Points on a hilly landscape, in no order, each with its height.
From any point a climber steps to the highest of the 5 points nearest to it. It stops when none of these is higher. Distance is the straight distance between rows; heights are no part of it.
K296 h=56.4: -17,-10,1,-15,-15,-1,-9,-9,-18,13
K755 h=63.2: 27,14,-9,-29,7,-30,13,19,11,-4
K545 h=55.6: -23,-5,8,16,-18,9,-11,-28,-8,6
K72 h=17.6: -8,-12,-6,-25,6,12,-1,17,-10,1
K398 h=63.1: 37,24,12,-23,6,-24,20,13,7,-9
K844 h=23.6: -7,-8,-20,-35,2,-6,7,30,21,1
K838 h=9.5: -7,-7,-15,-26,5,-1,5,26,20,0
K644 h=29.2: 0,-11,-1,0,-1,7,0,2,-21,2
K320 h=54.2: -32,2,15,14,-8,21,-18,-35,-11,1
K323 h=31.4: -3,-13,-2,-6,-2,7,0,4,-19,3
K307 h=44.9: -36,4,13,3,-3,18,-25,-32,-12,5
K459 h=51.8: 17,14,9,25,15,7,-1,-1,8,-6
K170 h=42.0: 13,-3,4,28,2,6,1,-8,-16,-2
K304 h=42.3: -37,5,10,-4,-2,15,-26,-30,-10,8
K661 h=55.5: 8,6,-12,-13,2,-16,6,18,24,-3
K48 h=46.5: 37,25,13,-31,12,-20,25,15,6,-12
K596 h=28.4: -3,-3,-13,-18,6,-1,6,23,19,-3
K523 h=54.3: -16,-10,3,-2,-18,1,-9,-15,-16,10
K475 h=44.6: -8,-11,1,-3,-11,2,-3,-6,-20,8
K424 h=72.0: 13,3,-20,-30,3,-28,11,26,16,-1
K198 h=57.6: 20,17,2,-4,1,-22,7,8,22,-4
K86 h=58.3: 20,20,8,8,2,-15,5,4,25,-4
K60 h=46.2: -4,-7,-21,-38,0,-17,11,32,21,0
K452 h=48.2: -9,-12,5,20,-18,3,-3,-21,-14,4
K102 h=43.6: 9,-1,0,12,11,10,2,5,-6,-4
K531 h=59.8: 7,7,-6,-2,8,-4,3,12,22,-4
K404 h=49.3: 4,3,-10,-6,8,-3,5,16,22,-4
K365 h=55.7: -28,-2,12,15,-14,16,-12,-32,-7,4
K106 h=61.3: 31,17,-2,-25,7,-29,16,17,10,-4
K750 h=73.0: -1,-7,8,40,-12,1,-1,-26,-13,3
K540 h=36.3: -19,-5,11,33,-18,12,-7,-34,-7,1
K117 h=38.3: 5,-7,4,27,-4,3,0,-12,-18,2
K898 h=38.7: 8,-8,1,17,1,7,1,-4,-19,1
K770 h=58.6: -28,-2,8,8,-16,11,-14,-28,-9,7
K461 h=63.6: 6,0,-19,-29,2,-22,10,27,20,0
K427 h=14.3: -38,8,14,7,7,19,-30,-35,-25,1
K328 h=68.2: 18,7,-18,-29,5,-30,13,24,15,-2
K622 h=74.1: -24,-7,7,2,-17,4,-10,-22,-10,9
K356 h=63.9: 15,13,-1,-1,5,-13,5,10,24,-5
K233 h=28.7: 14,0,8,40,-1,2,-1,-18,-17,-1
K739 h=48.5: 12,4,1,18,13,10,1,3,-1,-6
K636 h=54.0: -33,0,12,7,-10,16,-18,-33,-9,5
K10 h=41.2: 2,-8,5,29,-10,1,-1,-17,-17,3
K949 h=54.6: -32,0,8,-2,-12,9,-18,-26,-8,9
K881 h=60.8: 5,2,-16,-22,3,-18,9,23,23,-2
K874 h=60.0: 11,9,2,12,13,6,1,6,13,-5
K567 h=26.4: 0,-2,-8,-7,11,7,3,17,13,-5
K565 h=19.5: -6,-11,-5,-19,4,12,1,14,-12,1
K584 h=64.4: 21,13,-8,-20,5,-28,12,16,17,-2
K583 h=48.1: 10,5,-2,8,12,7,1,10,11,-5
K250 h=22.1: -8,-6,10,45,-15,7,-2,-32,-8,1
K772 h=35.3: 3,1,-7,-3,11,5,3,15,15,-5
K5 h=37.1: 8,-3,11,49,-10,-2,-1,-28,-14,2
K494 h=24.3: -5,-12,-3,-14,0,9,0,10,-17,3
K342 h=17.8: -2,-10,-5,-11,6,12,1,14,-9,-2
K543 h=57.1: 17,17,10,20,12,2,1,0,17,-7
K747 h=43.3: -15,-11,4,7,-19,2,-7,-20,-14,9
K730 h=44.0: 12,-4,2,24,7,7,0,-2,-13,-1
K633 h=12.2: 0,-5,-6,-7,10,10,2,16,3,-5
K68 h=51.9: 36,24,8,-32,12,-22,22,17,8,-10
K710 h=54.9: 22,19,6,2,1,-19,5,5,23,-5
K845 h=34.8: 14,0,9,38,3,4,-1,-15,-15,-1
K29 h=84.5: 12,11,0,7,9,-3,2,7,22,-7
K262 h=35.5: 8,-6,6,35,-4,2,-1,-17,-17,2
K297 h=14.9: -9,-10,-8,-30,7,13,1,22,-2,0
K591 h=27.4: 2,-9,0,8,-2,6,0,-1,-19,1
K226 h=62.8: 24,16,-3,-15,2,-27,10,12,18,-4
K339 h=31.6: 1,-11,2,17,-8,3,0,-11,-19,4
K263 h=50.9: -33,-1,7,-8,-8,8,-21,-25,-9,12
K517 h=61.0: -23,-6,4,-8,-17,1,-13,-18,-12,12
K146 h=51.5: -10,-10,7,26,-18,4,-4,-26,-12,4
K769 h=35.8: 6,2,-3,4,13,7,2,11,9,-5
K706 h=35.6: 6,-6,-2,7,7,11,2,7,-10,-3
K329 h=1.7: -9,-9,-13,-33,5,8,3,28,10,0
K688 h=3.5: -9,-9,-16,-33,4,0,5,29,17,0
K213 h=26.3: 4,-2,-4,2,11,11,3,11,1,-6
K521 h=12.1: -7,-7,-10,-21,8,10,4,22,8,-2

Where does a climber stop that starts at each point below?
K342: K622
K233: K29
K262: K29
K198: K424
K898: K29
K339: K622
K117: K29
K329: K424
K644: K622
K398: K424
